Each row is a point on a tangle of strands that fork and nearly touch. The rows are in no order.
Two points are linked if the straight distance between their rows is under 57.6. Some points are linked to none.
lezup: -16	14	2	-5	26	-6	-1	-14	-8	-5	-11	-25	10	10	-20	14	-7	18	-7	1	7	-21	-1	-4	8	-1	10	-4	-1	-26	-19
gug: 1	-16	-22	13	22	-6	20	11	9	-1	-15	7	-4	-14	-2	-8	6	-18	37	10	-14	0	-16	-3	-10	7	2	-3	22	-13	9
kele: -9	23	-14	29	11	-7	2	21	3	12	-12	-14	5	-7	4	-9	-23	4	5	-1	-1	-17	6	-22	3	-2	8	-12	11	-21	-1
zovo: 8	-14	11	-15	2	0	18	-7	-7	13	-11	-2	-13	-3	19	6	2	-13	0	-11	-8	-31	-6	3	18	12	5	3	30	0	-5
Meviv: 14	37	4	2	-3	1	13	-10	-21	-25	11	-4	-7	12	-24	-16	-6	15	-7	8	7	21	3	-4	0	-10	11	0	-19	6	-8
ruz: 14	10	-12	25	-4	-4	2	19	27	10	-19	-26	8	7	-12	4	-6	15	9	4	4	11	4	-20	-29	-3	-1	-7	-11	-17	0
tul: -3	16	-11	7	-5	1	7	-5	-13	-17	-19	-2	-3	17	-13	2	1	4	-5	13	6	-5	5	-8	17	-7	-9	-16	4	-9	15
Diba: 25	-10	-7	9	-31	-15	18	-12	-2	0	-21	0	6	-7	2	-3	1	12	-6	17	0	4	20	-5	13	-10	-5	9	18	9	-9
Ropon: 13	6	-12	-2	-6	-18	7	17	2	-14	27	-10	10	-13	-17	6	10	-17	15	8	-17	17	-16	0	7	3	-13	-13	20	2	-18
seli: 13	-6	8	-9	-5	31	-18	1	22	28	4	7	-4	-6	28	5	17	3	-5	-5	-3	7	3	8	-20	0	-9	17	-20	25	1
vitim: -9	7	1	-11	7	-1	-11	6	4	7	14	-18	23	0	-10	9	10	13	-2	-11	-8	-13	11	2	-15	8	-22	-2	-2	14	-14
sep: 4	5	-9	13	-19	-1	-2	19	28	-1	-4	-4	10	-3	-17	9	-7	2	7	10	7	23	-9	-11	-17	-7	-12	-8	-9	-10	17
gedu: 8	27	6	-5	3	-2	8	-19	-20	-19	32	14	2	5	0	-11	-2	11	-12	6	0	15	21	-7	4	-13	0	0	-18	16	-12
zugen: -3	1	-6	-20	9	1	4	-17	9	38	-20	-15	-15	10	13	4	7	2	-22	-8	-9	-23	2	-2	-2	10	23	2	-3	12	-25
loza: 7	23	-8	-9	5	4	21	-8	-24	-26	5	0	-6	8	-23	7	7	-4	-5	5	-5	-7	-6	-5	15	-6	-11	-9	12	2	-3
tebov: 9	0	-6	4	-12	-27	3	16	3	-10	49	0	20	-11	-22	1	7	-10	-6	5	-18	23	2	-4	-2	-4	-8	-16	2	16	-16
tufiz: 38	0	0	-12	-18	-20	7	7	7	-20	34	2	8	-1	-18	13	4	-15	8	20	-5	24	-13	-6	22	-4	-12	-2	10	-1	-16
rade: 2	11	-14	13	-10	-6	-1	-8	-6	-7	6	3	17	9	14	-25	-13	18	-2	0	-5	5	9	-15	-2	-5	-8	-8	16	14	-11
Bil: -11	-7	6	-5	13	7	-15	-14	-13	4	-25	7	-18	24	20	4	5	10	9	-8	21	-5	3	-3	-1	22	5	10	-28	-11	14
budaf: 1	-15	20	-10	4	2	-2	15	8	-1	25	2	4	-22	-7	13	2	-8	9	3	-6	5	-15	9	-21	-11	-4	4	-4	-10	8
dobi: 13	-1	-23	7	-14	14	8	12	-4	-25	-17	3	-17	12	9	-14	13	1	24	-1	12	14	-1	-10	-8	15	-13	-3	6	3	21
saro: -17	-1	2	6	-21	-12	7	3	-1	11	7	1	20	-12	-10	0	-10	-5	-20	0	-21	-11	-5	-2	19	-22	-16	-2	25	11	-8
Muge: -1	7	-17	-12	9	17	2	5	4	15	-7	1	-16	9	8	6	21	-4	-3	-21	10	-11	12	7	-14	25	-12	-2	-16	27	1
bip: -6	-15	-7	-6	-25	7	-13	-4	1	21	-22	5	-16	2	20	-13	22	1	2	-14	-12	-4	-8	12	-13	9	-22	13	11	34	13
Laz: 11	1	5	9	-35	10	5	2	1	-15	-16	12	6	1	9	-10	-3	0	13	10	-6	2	-21	0	14	-7	-8	-4	19	-15	22
Rakik: 8	3	-9	8	-22	14	3	8	-14	-24	-2	16	-23	6	12	-17	13	-18	9	-8	6	19	-10	8	-1	3	-17	3	11	13	29
des: -19	7	1	2	5	-1	-2	-18	-25	5	-6	7	1	12	31	-6	-18	-7	-15	-13	-1	-20	24	-1	19	-1	14	4	11	-6	-3
puzod: 8	13	10	17	-27	5	-6	8	15	-1	-5	3	25	5	7	-2	-23	6	15	10	-4	6	-27	-17	13	4	-5	-17	23	-20	5
buvad: 31	13	-3	-11	15	-2	19	-10	-10	-17	13	-7	-17	7	-2	-18	8	10	9	5	-12	5	-5	0	-11	-4	1	11	-3	18	-28
Bekes: 7	23	13	-15	5	-4	-9	8	-5	-3	39	-3	5	1	-1	-2	13	6	1	-9	-7	7	7	9	-14	-8	-1	-1	-21	24	-29
lesas: 0	-14	-19	-9	18	7	0	-9	-8	-3	-26	8	-16	22	10	18	17	8	8	-4	25	-2	26	-3	-1	29	-15	5	-18	-2	17
Vel: 11	21	12	-33	0	-1	9	2	-23	-11	31	-3	-1	2	-8	1	26	3	-1	2	-9	4	3	1	2	-15	-5	9	-7	29	-23
Zemu: -10	-16	-17	7	-9	6	-19	-2	-3	14	19	0	12	3	37	-27	7	9	17	-25	-14	-1	15	1	-4	20	-22	3	21	15	1
Lora: -19	-3	11	15	-4	11	-19	-3	14	23	-12	13	-12	-6	17	-11	-10	7	-25	-2	8	5	6	4	-15	-8	6	16	-18	19	18
Mosok: -27	2	-3	20	-10	-8	-23	26	25	-2	18	0	25	6	-21	17	-20	-2	-3	-7	7	9	-6	-12	1	0	-4	-18	-2	-11	16
Ral: 13	-10	5	-11	-16	22	4	-4	-2	14	-15	22	-18	6	17	-15	18	-2	3	-2	-5	5	-8	12	-16	9	-3	12	2	19	10
sapev: -17	13	-12	-10	10	16	-3	13	-4	11	2	16	-23	10	-2	5	14	-22	-22	-23	5	-8	5	11	-19	10	1	-2	-17	17	9
kuv: -20	17	10	-16	23	-2	8	-4	-21	5	9	-10	-8	0	-12	2	1	-8	-27	-19	2	-21	-5	8	13	-9	24	2	-17	0	-19
pebut: -22	-15	-5	11	-7	12	-21	1	-6	7	-8	30	-15	-7	28	-17	-12	0	-18	-20	0	10	14	8	-6	12	-1	12	-16	24	28
Pezav: -7	18	-17	-2	-15	10	-10	-6	-12	-3	6	4	0	7	7	-9	9	8	-14	-10	4	-1	30	4	-10	-2	-18	7	-8	31	6
samip: -10	5	-22	6	-9	-15	-9	28	28	-14	12	-3	10	-13	-28	21	-1	-23	14	13	-3	24	-1	-5	-28	-7	-12	-16	1	-17	20
ramuf: -5	-14	9	3	26	1	-1	-4	-9	-9	17	19	6	-6	17	-7	-12	-6	32	-17	4	1	-11	-5	14	27	10	-16	8	-31	11
gepa: 1	17	-27	-19	22	6	18	-3	-14	-19	-19	-10	-28	22	-10	17	20	-4	3	-6	9	-10	9	6	1	10	0	-1	-1	2	2
mumid: 8	17	-8	-2	-10	-4	-19	8	6	-6	18	-20	26	5	-11	4	4	25	7	-4	-17	13	4	-7	-10	6	-23	-9	-1	12	-14
Sifo: -6	-1	3	-1	-41	3	-3	0	2	-11	-1	9	20	4	-23	14	6	6	-19	8	8	14	13	4	10	-10	-33	-5	3	3	19
kunit: 9	7	4	0	4	7	10	1	-7	6	-17	-9	-22	-6	21	-9	-1	-15	2	-6	0	-23	-4	3	0	6	11	-1	12	-7	1
Dusi: -6	-10	9	5	14	-10	-5	-6	-10	-10	30	15	16	1	7	10	-8	-12	7	-15	6	2	18	4	15	27	14	-19	3	-25	6
ful: 10	-9	3	-2	-6	2	2	-1	7	20	-3	-17	21	-2	22	-3	-13	14	8	-16	-12	-15	4	-8	6	0	2	2	16	-9	-10
pozom: 2	20	18	-26	-1	10	1	-15	-24	-3	2	-9	8	3	4	-7	26	14	0	-2	-16	-11	-22	3	-2	-9	-17	9	12	14	-6
fasu: 12	-24	-16	-9	-5	-27	10	17	26	22	3	-26	3	-11	-18	26	10	-10	-2	8	-6	-2	17	9	0	-13	-7	8	5	6	-20
Tisin: 1	5	1	-9	-12	5	-12	5	12	-13	-10	-3	18	2	-21	18	17	6	19	16	-10	9	-31	-4	-8	0	-29	-8	14	-10	14
fipe: 18	9	7	-11	-11	-3	19	-9	-25	-32	8	8	-19	2	-30	4	15	-11	-3	23	3	10	-8	7	22	-17	-5	-1	5	3	14
guk: 6	-23	1	-7	7	2	-1	-1	21	29	-4	1	-6	1	8	19	7	15	-10	-1	13	-14	21	9	-9	13	4	19	-17	4	-3
Bom: -8	3	-4	14	-9	-7	-6	9	16	1	20	-6	20	7	-16	14	-21	12	-10	-8	14	-2	21	-5	11	1	6	-15	-6	-11	8
vapog: 3	26	18	-32	-5	5	0	-6	-17	-12	31	-5	9	2	15	3	12	-4	-4	-6	-7	-3	-12	2	7	-11	-16	0	8	13	-12
zuvi: -10	-19	3	-10	9	-1	-6	-16	1	37	-13	-3	-2	4	18	13	1	15	-24	-10	4	-21	24	3	1	19	18	13	-5	22	-15
Fum: -5	-18	9	14	-1	10	-11	-3	-1	8	-20	16	-4	-1	2	-1	4	10	-12	6	13	4	3	13	-4	3	4	16	-21	4	16
likad: -5	-15	8	14	-10	0	-5	12	10	8	18	13	20	-9	4	-13	-12	3	5	-9	-9	15	-8	-8	-6	2	-15	2	10	-1	11
dere: 22	-3	-12	4	6	10	6	11	11	-15	-18	-3	-10	18	-4	8	16	20	33	6	10	9	5	-8	-14	19	-12	6	-6	-5	11
govil: 23	-6	5	-2	-5	14	6	-5	2	-8	-10	5	-6	7	-10	12	21	20	6	15	17	11	8	-6	-1	11	-12	10	-6	1	10
Lif: -8	7	-19	15	10	-4	17	9	-13	-7	-31	15	-34	-1	-3	-14	1	-26	-6	1	-5	-4	0	0	3	-1	5	3	15	10	17
Bim: -15	-20	4	-9	17	-10	-11	-9	11	-4	-26	7	-7	-5	-19	27	3	2	-6	21	5	0	13	9	-2	1	8	17	-7	-16	10
dul: 1	9	10	-6	-22	21	10	3	-21	-16	-8	17	-21	-8	-9	-6	21	-17	-7	1	-5	10	-8	13	1	-12	-11	6	10	15	21
buga: -4	23	-16	17	-5	-6	-4	13	5	6	-2	-18	18	4	1	-10	-26	8	4	-13	-10	-7	3	-14	-6	2	-5	-16	18	7	-8
pok: 10	40	-9	-12	-1	10	15	-8	-17	-10	-4	-10	-20	20	16	-10	4	12	0	-6	6	-1	6	-4	-9	-2	11	3	-3	11	-9
bodul: 11	47	-3	-23	-1	16	16	2	-15	2	-7	-14	-27	26	20	-2	7	-17	-10	-15	8	-19	-5	-3	5	0	20	-7	-3	3	-17
topad: -21	-16	4	14	-1	7	-22	-3	3	18	4	15	0	-2	39	-24	-1	2	-1	-21	-9	5	11	1	-11	9	-15	0	1	21	6
Luni: -5	-12	15	-2	13	-5	12	-19	-16	3	-14	14	1	-12	-4	-9	9	16	-4	6	-18	-9	-19	9	4	-7	-10	15	10	7	-10
Mos: 5	27	8	-25	18	5	7	-3	-22	9	-1	-15	-19	11	2	5	-3	-16	-9	-14	-2	-22	-10	1	5	-3	21	-1	-7	8	-25
gub: 12	19	9	-2	-8	-14	-13	9	-2	-12	56	-11	18	-2	-16	-11	3	0	-5	-8	-12	12	5	-5	-2	-11	-2	-17	-8	26	-17
negi: 0	-8	13	30	-4	13	-16	-15	5	-4	3	20	11	-10	17	-27	-15	15	-3	7	12	28	9	-1	-13	-1	3	8	-32	-1	9
banon: -9	-9	0	-7	-4	11	2	6	-9	-15	4	19	-10	-9	-16	10	18	-21	10	5	1	7	-7	5	-2	-2	-17	2	5	-2	29
vug: -6	10	-17	6	-17	-13	-8	14	2	8	0	-24	6	-3	-8	-4	18	-10	0	-8	-17	3	-2	5	-15	-4	-28	-3	26	17	-14
zikol: 10	-4	-5	-5	7	-10	12	13	5	5	3	-13	-12	-16	-3	7	-2	-19	14	5	-4	-26	2	-8	19	-6	0	-16	18	-19	-10
Simuf: -11	-18	-17	-11	28	-13	2	-3	-1	2	-13	-28	5	4	-15	16	6	7	2	0	-13	-21	11	-5	3	4	-1	4	15	-2	-13
nifil: -19	16	-2	2	-3	0	-13	-14	-21	9	-27	-1	-8	20	30	-12	-10	16	-13	-18	6	-14	13	-7	5	11	7	1	-5	2	5
sura: 16	4	18	-16	-18	2	4	-22	-8	-8	29	-12	7	-7	2	-6	9	7	-13	19	15	8	-11	5	7	-23	11	13	-18	3	-20
zopil: 19	9	15	-3	-23	16	7	-18	-2	-10	-16	2	-7	9	-11	-1	17	13	-8	24	14	11	11	11	0	-13	-2	9	-22	8	6
Poted: -11	1	-8	6	-18	3	-12	10	1	9	-16	-16	-2	-1	12	-10	15	5	6	-17	-17	2	-8	-5	-21	-4	-27	11	12	27	3
Zazos: -2	4	1	-7	21	15	-2	-20	-18	-13	-31	-7	-7	19	5	-1	5	14	17	3	17	-4	-7	-12	6	14	12	5	-24	-30	2
vopu: -7	-7	-1	-8	-7	6	-5	2	11	2	-25	-13	14	12	-8	7	7	9	26	4	-6	1	-12	-15	7	-3	-28	-6	14	-19	21
zuzev: 15	-22	-11	-1	-1	21	-1	0	23	14	-9	20	-15	-3	22	-6	12	-6	9	-5	-2	7	-2	12	-26	15	-6	6	-17	22	7
gimi: 7	25	-9	0	-13	-3	-7	3	2	2	8	-8	-3	9	13	-1	-14	9	-16	-8	3	7	21	-6	-26	-10	-3	-3	-10	23	-10
tafig: 4	17	10	11	-1	5	-11	1	5	-7	33	-14	25	11	-17	7	-26	7	-5	0	20	5	3	-3	10	8	14	-15	-15	-25	-5
kam: -1	-19	4	23	3	1	-5	-12	-11	-7	-27	27	-2	-2	18	-17	-2	17	4	4	6	17	2	-8	10	9	6	11	-8	-4	21
zan: 18	-19	-4	0	11	-5	17	-6	-1	-4	3	17	-27	-6	6	7	-1	-20	1	4	12	-2	7	12	8	10	7	5	6	-3	3
Fosu: -4	-12	5	-22	5	7	-3	-12	-21	0	0	7	14	-11	12	-6	24	12	-6	-2	-22	-1	-10	10	-7	2	-15	14	14	27	-12
korat: -27	3	-4	-2	-20	2	-4	5	-11	-8	-1	2	17	-2	-11	11	-2	-7	-19	-1	-6	-11	-12	-2	22	-4	-24	-12	26	-2	15
ranad: 13	22	8	16	-26	14	7	-6	3	-7	18	-7	-3	3	4	-11	-28	-3	-14	4	27	12	5	0	5	-4	25	5	-13	-17	3
Fini: 2	-26	23	-19	0	13	-5	-6	12	22	26	20	5	-5	31	-5	4	-8	-5	-8	17	-1	3	20	-8	15	22	7	-9	11	-3
Sib: -23	12	10	8	0	8	-23	-4	-1	2	-3	-7	25	5	-5	-18	-9	31	-11	-1	-7	5	-4	-12	-11	-5	-16	1	-14	0	-3
tir: 3	-25	-17	16	6	-20	-6	27	18	0	23	2	-3	-17	-28	14	5	-30	4	-2	4	14	12	13	-25	-12	6	-2	-9	4	13
sige: 2	7	1	10	-8	-20	4	14	0	7	12	-4	7	-9	-18	-6	-21	-18	-11	7	-14	1	2	-10	14	-22	3	3	4	7	-15
numo: 5	5	5	1	-19	6	8	-11	-6	1	9	-3	1	1	14	1	-10	3	-9	-6	18	-3	17	4	8	0	10	3	-3	-4	2
bina: -13	2	-6	6	38	-11	8	-12	-23	-9	-21	1	-12	3	-11	7	0	-7	-10	14	-5	-12	-9	1	12	3	12	6	-7	-9	-7
Suno: 16	2	18	-8	-34	8	12	-18	-14	-22	3	4	-5	-2	-19	-1	13	-4	-20	30	16	13	2	8	19	-26	0	7	-12	7	11
Gebos: -7	3	6	-20	-14	26	-21	2	9	28	0	3	4	4	40	2	11	4	1	-20	17	-4	-1	3	-3	9	-7	3	-14	25	9
rugo: 4	5	-11	0	-5	-9	27	6	-14	-6	-20	10	-44	-1	-2	-12	-3	-29	-12	7	4	-19	4	10	23	-6	11	5	4	6	-6
padeb: 8	4	15	-17	4	-2	-1	-22	-16	-18	42	6	13	-4	4	-12	3	13	-8	11	-1	17	5	6	6	-7	13	6	-6	13	-25
vadis: -22	-2	-18	6	6	-1	-15	22	1	2	6	4	-20	10	0	1	0	-22	-10	-27	12	-10	22	14	-19	23	4	-2	-13	15	13
tiza: 4	-26	-26	3	4	-19	2	13	24	18	-8	-12	5	-20	-12	26	3	-17	11	1	-4	-8	17	4	-9	-6	-2	-4	18	-10	0
zir: -16	-1	3	7	10	-9	0	-6	3	-12	8	18	26	-2	-9	1	-16	7	4	9	-4	9	-26	-10	19	4	5	-20	8	-24	3
Sefe: -7	7	21	10	-6	-5	-16	-4	10	22	26	-18	22	-4	10	-11	-28	4	-4	-21	-13	-5	-3	-2	-5	-21	13	-12	7	-10	-15
saf: -7	-3	-16	-17	19	12	-10	-6	2	2	-10	17	-16	21	14	10	29	-13	15	-25	14	-2	10	4	-7	37	-7	3	-15	5	13
pefak: 0	-23	17	-6	14	16	-9	-3	1	5	14	24	6	-15	20	3	18	2	17	-9	-3	1	1	15	-1	15	-24	11	-4	16	8
silin: -5	6	3	-5	-29	9	-15	-5	-10	-8	3	8	10	2	5	-1	15	11	-8	3	3	4	11	7	8	-1	-34	7	1	22	21
Ren: -9	-28	4	-12	-3	3	6	-1	7	-10	-11	19	-16	-23	-15	12	4	-22	-2	20	1	2	1	12	14	-3	0	4	14	-18	28
zik: -12	12	-4	3	27	-3	8	5	-18	-4	-22	-1	-28	-1	4	0	-11	-23	-2	-5	4	-26	4	-1	9	14	17	-2	-5	-14	2
gada: -6	-11	19	-21	15	16	-11	2	7	9	32	33	-5	-13	29	2	15	-13	4	-12	11	-1	2	18	-5	15	0	1	-16	21	12
gom: 2	-20	9	-17	24	4	15	-5	1	3	-6	9	-33	-6	-4	10	5	-23	-5	8	-2	-7	-20	11	6	0	11	13	-5	-11	3
nup: -16	-15	3	-3	15	1	-3	-14	10	11	-28	-20	-5	-2	-10	23	4	20	-13	17	5	-10	-3	6	-3	-4	3	15	-15	-8	-5
Fida: -3	0	6	-25	8	16	-11	-6	15	-1	10	-19	8	-5	-18	29	3	3	27	10	-3	-9	-15	-1	8	-2	-7	-10	7	-46	10
Loko: -10	10	20	-1	8	-7	-17	5	5	7	28	-21	10	1	-2	-12	-17	-1	-17	-25	-4	-8	3	10	-10	-21	35	-10	-19	-6	-16
zoz: 27	4	23	-14	-19	1	7	-2	-2	-4	11	-1	-17	1	-1	-10	3	-2	-16	20	12	17	-11	2	-6	-23	5	12	-30	10	-22
tol: -3	-1	12	4	21	-5	9	-22	-24	-10	17	12	-6	-6	2	-11	-9	-5	-10	-4	4	-5	-1	13	12	12	29	6	-6	-7	-18
nuz: -4	17	4	8	-20	3	-6	-16	-4	2	10	0	7	23	22	-16	-16	23	-22	7	-3	2	14	-15	-14	-20	-5	-8	-3	19	-16
Nuner: 1	7	1	3	32	14	2	-12	2	-11	-24	-4	-12	10	-5	5	-6	8	19	12	8	9	-24	-4	-15	5	20	4	-17	-27	4
mobad: 15	-1	-2	18	-51	-2	2	0	12	-2	-31	-1	1	2	-6	-6	1	5	-9	19	1	8	17	-2	-6	-17	-13	5	9	11	8
vokam: -9	-35	3	-1	7	-1	3	-7	10	5	-27	6	-3	-6	-3	13	2	-2	5	24	2	-2	7	2	4	-3	3	14	15	-17	26
seko: -10	-15	-1	13	0	-3	-2	6	10	16	-35	-11	16	-2	4	-8	-6	9	26	0	-13	-2	-19	-15	-1	-4	-8	3	18	-8	10
Gane: -10	-18	-17	22	15	-9	6	18	19	-4	4	7	-11	-13	-12	13	-4	-19	6	-4	11	13	13	2	-13	4	0	-4	0	-7	22
kizer: -1	19	-4	19	-1	-9	0	25	26	18	-3	-28	-1	-12	-10	4	-23	-9	3	7	-4	-22	-9	-14	-5	-21	7	-20	5	-23	-2
Sabus: 10	10	10	20	-12	13	-7	-12	2	-18	15	1	14	13	5	-5	-21	15	3	5	28	13	5	-2	4	5	27	-4	-24	-34	1
Kos: 4	-12	-13	20	11	-3	5	13	17	11	-26	-12	-8	3	-5	4	-8	5	14	0	7	-2	11	-12	-17	4	3	5	1	-5	2
vunu: -10	-4	-6	18	1	6	10	-3	-15	-7	-34	15	-20	5	4	-21	-2	1	0	0	-6	2	-7	-1	0	2	12	8	6	-6	22
ziter: -1	-3	6	15	-42	-3	-5	-3	0	-4	-16	21	11	-11	-22	-7	3	7	-18	20	-6	21	6	5	1	-19	-21	9	-1	18	13
Pap: 10	-21	0	-26	9	3	14	-18	0	33	-12	1	-19	2	14	5	12	-12	-13	-9	-9	-17	-7	9	3	8	9	2	12	14	-14
veba: 21	34	-10	15	-15	-8	10	0	-10	-21	5	-9	-1	4	-15	-3	-12	12	-2	12	4	13	-1	-18	13	-12	4	-2	1	1	-9
Fak: 18	-8	2	-5	-4	-27	8	22	4	13	7	-17	-8	-5	-20	7	-5	-16	-13	7	-10	-1	14	-1	11	-17	4	12	-4	5	-27
siv: -13	-2	-3	-12	8	-6	-3	3	2	10	-10	-23	8	-3	-15	20	9	7	-10	-2	-14	-21	-9	2	-7	-12	-13	6	9	12	-21
Rin: 1	0	-6	14	14	2	-5	25	2	-7	18	10	-8	2	-6	9	-7	-11	-4	-21	10	6	31	9	-18	22	20	-13	-23	-2	13
vupuf: 2	-7	10	-31	11	13	15	-3	-1	10	2	2	-26	-7	3	8	11	-32	-5	-4	13	-23	-32	15	11	-7	27	1	-15	-13	-9
pubop: -8	-3	5	15	13	1	3	-2	-7	-23	14	27	13	6	0	-18	-13	1	28	0	3	21	-23	-11	8	17	5	-17	3	-26	15
bam: 3	-13	0	3	11	-4	-10	9	12	13	9	-4	11	-9	1	11	-2	13	-10	-7	-5	-4	25	9	-8	0	1	4	-11	14	-7
Dulip: 22	8	15	-4	-13	3	17	-1	-4	-9	-16	2	-31	-1	-17	-22	5	-8	-15	13	0	11	-26	4	-10	-22	20	19	-13	12	-15
kodi: 5	-4	17	-10	-4	3	-9	16	12	25	7	-26	16	-13	16	-2	-18	-1	-1	-28	-20	-17	-5	-9	-14	-15	9	-1	15	1	-17
naka: 22	4	1	-5	0	-11	27	12	-13	-2	-16	2	-37	4	-7	-16	4	-26	-17	9	-14	-3	-13	7	4	-25	12	13	-2	16	-11
nago: -22	0	1	22	18	-14	1	9	8	6	-7	4	27	-10	-35	2	-1	17	-10	13	-10	13	-2	-10	-20	-3	-1	-3	-10	4	0
Nubig: 29	-8	-10	5	-27	-22	24	11	2	-23	18	9	-1	-18	-20	0	8	-24	3	22	-4	35	-6	-5	17	-8	-3	1	11	3	2
pirel: 22	11	-19	6	-33	-14	7	-3	0	-14	-3	-2	9	11	-14	0	-12	7	-8	18	2	10	9	-5	27	-10	-10	-8	20	8	-15
Tefof: -11	8	9	24	1	-11	-5	6	14	5	-1	0	21	-4	4	-3	-35	1	3	11	-6	-7	-30	-14	21	-4	7	-20	16	-26	-3
Birod: -6	5	4	16	-20	7	-10	3	16	6	-8	-9	10	-3	10	-5	-36	5	1	7	20	-19	-13	-15	27	-5	11	-19	0	-35	8
zugi: -25	2	16	0	12	3	-7	9	-7	8	13	-20	3	-10	-11	7	-8	-11	-14	-20	8	-17	-11	15	3	-20	18	-5	-20	-11	-9
Mig: -5	-14	-4	21	7	-16	-9	-15	-21	-3	-15	19	13	12	18	-16	-16	20	3	-3	5	7	20	-9	10	19	3	5	7	1	0
tedi: -11	-19	-19	21	19	-9	-3	15	10	5	-4	3	0	0	2	-3	0	-6	23	-11	0	5	10	2	-13	16	1	-8	-5	6	9
Dibir: -4	-6	14	-25	3	23	1	-20	3	21	12	7	0	-4	29	-4	8	-16	-2	-14	15	-8	-18	14	-7	10	37	4	-19	4	-22
fad: -8	2	6	3	14	-14	8	-4	-19	4	4	6	-17	-7	12	-12	-20	-17	-28	-13	0	-7	13	10	22	3	20	0	1	3	-3
Dor: -9	16	-3	-26	10	0	-11	-15	7	-16	-5	-6	13	12	-18	21	-2	14	14	29	5	-9	-11	-2	21	3	-6	-16	8	-35	11
durag: 21	23	-11	-5	8	6	10	-8	-17	-14	-10	4	-23	21	-5	-16	11	17	-9	9	-4	8	6	1	-16	7	-3	5	-6	26	-12
tep: -10	-4	9	9	15	-3	3	6	17	5	-8	-17	1	-10	-10	5	-12	-9	11	6	1	-9	-15	-7	-6	-13	14	-8	5	-34	10
Kal: -13	-10	13	1	31	-3	7	-17	-16	1	-5	6	-6	-8	-1	-4	7	9	0	1	-10	-11	-19	9	-4	3	22	13	-3	-9	-11
refan: -12	-5	0	5	0	0	-13	-26	-16	12	-14	8	13	14	19	-6	-19	29	-13	-11	13	1	22	-2	13	16	3	9	-12	-5	4
Vok: -7	-22	10	-4	16	15	0	0	-13	-13	14	26	-13	-3	6	4	21	-12	20	-7	-2	4	-16	12	-10	21	-21	2	-4	-2	21
kono: 7	-19	-16	18	10	-9	6	16	9	2	11	-2	8	-12	11	-9	-2	-12	30	-14	-16	1	2	0	-3	11	8	-9	23	-4	6
peke: 26	-4	-3	0	-11	-2	17	-14	-13	-2	2	11	-13	-1	16	0	-9	-2	1	6	15	-4	19	4	25	9	11	5	12	-16	0
komel: -2	-9	-18	3	22	-24	8	7	2	12	-19	-20	-5	-8	-6	4	-13	-3	5	-3	-9	-20	20	-1	10	3	13	3	18	3	-22
telum: -19	-16	-17	11	4	-12	-11	0	3	3	-3	6	23	3	-12	3	5	14	-4	0	-1	4	9	0	2	8	-26	5	12	6	5
zitef: 6	-17	6	-27	34	9	0	6	15	0	11	-3	-8	-3	10	29	24	-4	25	-11	-8	-5	0	10	-19	22	3	-2	-4	-12	0
pirid: 16	-10	-7	-2	6	-17	11	-7	-3	3	8	-11	12	-7	15	-2	2	10	16	-4	-19	-11	-2	-7	12	9	-3	-4	34	-6	-26
Pef: -5	-11	12	11	21	-6	-16	6	3	-10	21	16	10	-3	1	13	-15	-14	4	-16	19	6	30	14	2	20	22	-12	-22	-19	20
mitul: 6	-3	9	-23	7	18	8	-14	1	18	6	-10	-16	-2	25	1	2	-14	6	-7	24	-30	-27	14	7	4	34	4	-5	-14	-24
libaf: 11	0	5	11	-30	-2	10	9	1	-20	5	9	7	-10	-12	-1	4	-11	5	21	-4	16	-15	-8	10	-13	-11	-9	18	-3	11
Nuki: -1	19	-25	-2	-31	-10	-10	15	7	-1	7	-27	19	7	-7	8	6	15	9	-4	-16	13	-3	-6	2	-2	-32	-11	24	7	-9
Poko: 8	-5	1	-33	25	4	-2	-7	10	-5	-5	-14	-9	-4	-6	29	19	0	22	9	-3	-8	1	-1	-7	10	3	2	7	-31	3
resu: -2	-3	16	6	-10	-3	10	16	12	4	-1	-10	-8	-18	-14	5	-10	-22	0	7	-4	3	-30	-7	4	-25	9	-8	-3	-19	4
tiv: -6	-17	-26	4	25	-30	11	16	19	24	-15	-14	-9	-27	-7	8	-2	-20	16	5	-16	-29	10	2	1	-6	9	-6	19	1	-8
larin: -16	11	11	-4	-9	5	-6	-4	-9	-6	-14	-3	13	7	-8	-1	-4	-2	-11	1	5	-9	-11	3	13	-11	-14	-9	3	-19	16
Vafed: -9	-16	-1	12	30	-12	0	-9	11	12	-19	-7	20	-4	-26	13	-5	23	-11	19	-1	6	3	-8	-4	-9	7	11	-9	-3	-11
Rused: -36	4	8	19	17	-6	-11	3	-7	3	-4	8	39	3	-16	-12	-8	21	-9	-6	-19	3	-6	-16	-5	-2	-9	-3	2	3	-3
tunak: 10	-26	2	15	9	-1	15	4	17	9	-23	4	7	-13	5	-13	-2	2	31	15	-4	4	-21	-7	-7	-1	1	5	16	-11	3
gavis: -11	4	-12	7	2	-25	-18	24	33	-18	23	5	21	-7	-30	24	-16	-10	5	8	0	22	-4	-6	0	-4	7	-27	-1	-16	16
zuda: -15	-2	18	27	-11	14	-18	-9	2	5	-23	12	22	-3	5	-27	-15	23	2	5	1	16	-11	-9	-7	-7	-7	9	-16	2	6
rav: 20	8	10	-8	17	-10	12	-16	-9	-10	33	-1	-1	1	-3	-24	3	17	1	12	-11	17	1	-8	-11	-11	16	7	-10	14	-46
dol: 1	15	8	-12	-15	3	-13	-3	17	-20	1	-4	15	8	-23	25	-9	8	5	21	7	5	-29	-1	10	-2	-13	-5	5	-25	14
gen: 0	7	-12	-1	-10	7	-29	1	-2	0	27	-7	4	12	50	-27	-3	8	12	-34	-4	-2	22	-3	-16	13	-23	-12	1	23	-4

A fork is a point with three links. Follow the links from the first point to the second and name the forks in between, in order.
vadis; tol => Tefof Kal
dere; zuzev => vitim
bodul; zuvi => padeb kam Kal
guk; pebut => Kal kam
dobi; seko => banon tedi
sapev; vapog => Tefof
bina; Diba => Kal kam padeb
kele; refan => padeb kam

Follow the links from the first point to the second, and from the first to the third. Name the last point that the two ways share.
pok; resu; zik => padeb
dobi; Sib; gom => banon
mumid; pebut; tufiz => Kal
tep; fad; pok => padeb

Name the points in between on the shortest way along the links from the first point to the second, in order.
tunak; nago => gug kono tedi Kos ruz sep samip gavis Mosok Bom tafig Sabus ranad numo peke zan gom vupuf mitul Dibir Fini gada pefak Vok banon Ren vokam Bim nup Vafed
saro; dere => korat larin tul loza fipe Suno zopil govil
ful; zovo => kodi Sefe Loko zugi kuv Mos bodul pok durag buvad rav padeb sura zoz Dulip naka rugo Lif vunu kam Mig refan nifil des fad tol Kal bina zik kunit
puzod; topad => Laz libaf Nubig tufiz Ropon tebov gub Bekes Vel vapog pozom Fosu Luni Kal tol fad des nifil refan Mig kam Fum Lora pebut
pok; resu => durag buvad rav padeb gedu Meviv veba pirel Diba mobad ziter Sifo silin Pezav gimi nuz rade buga kele kizer tep
mumid; fad => vitim bam guk zuvi zugen Pap zovo kunit zik bina Kal tol
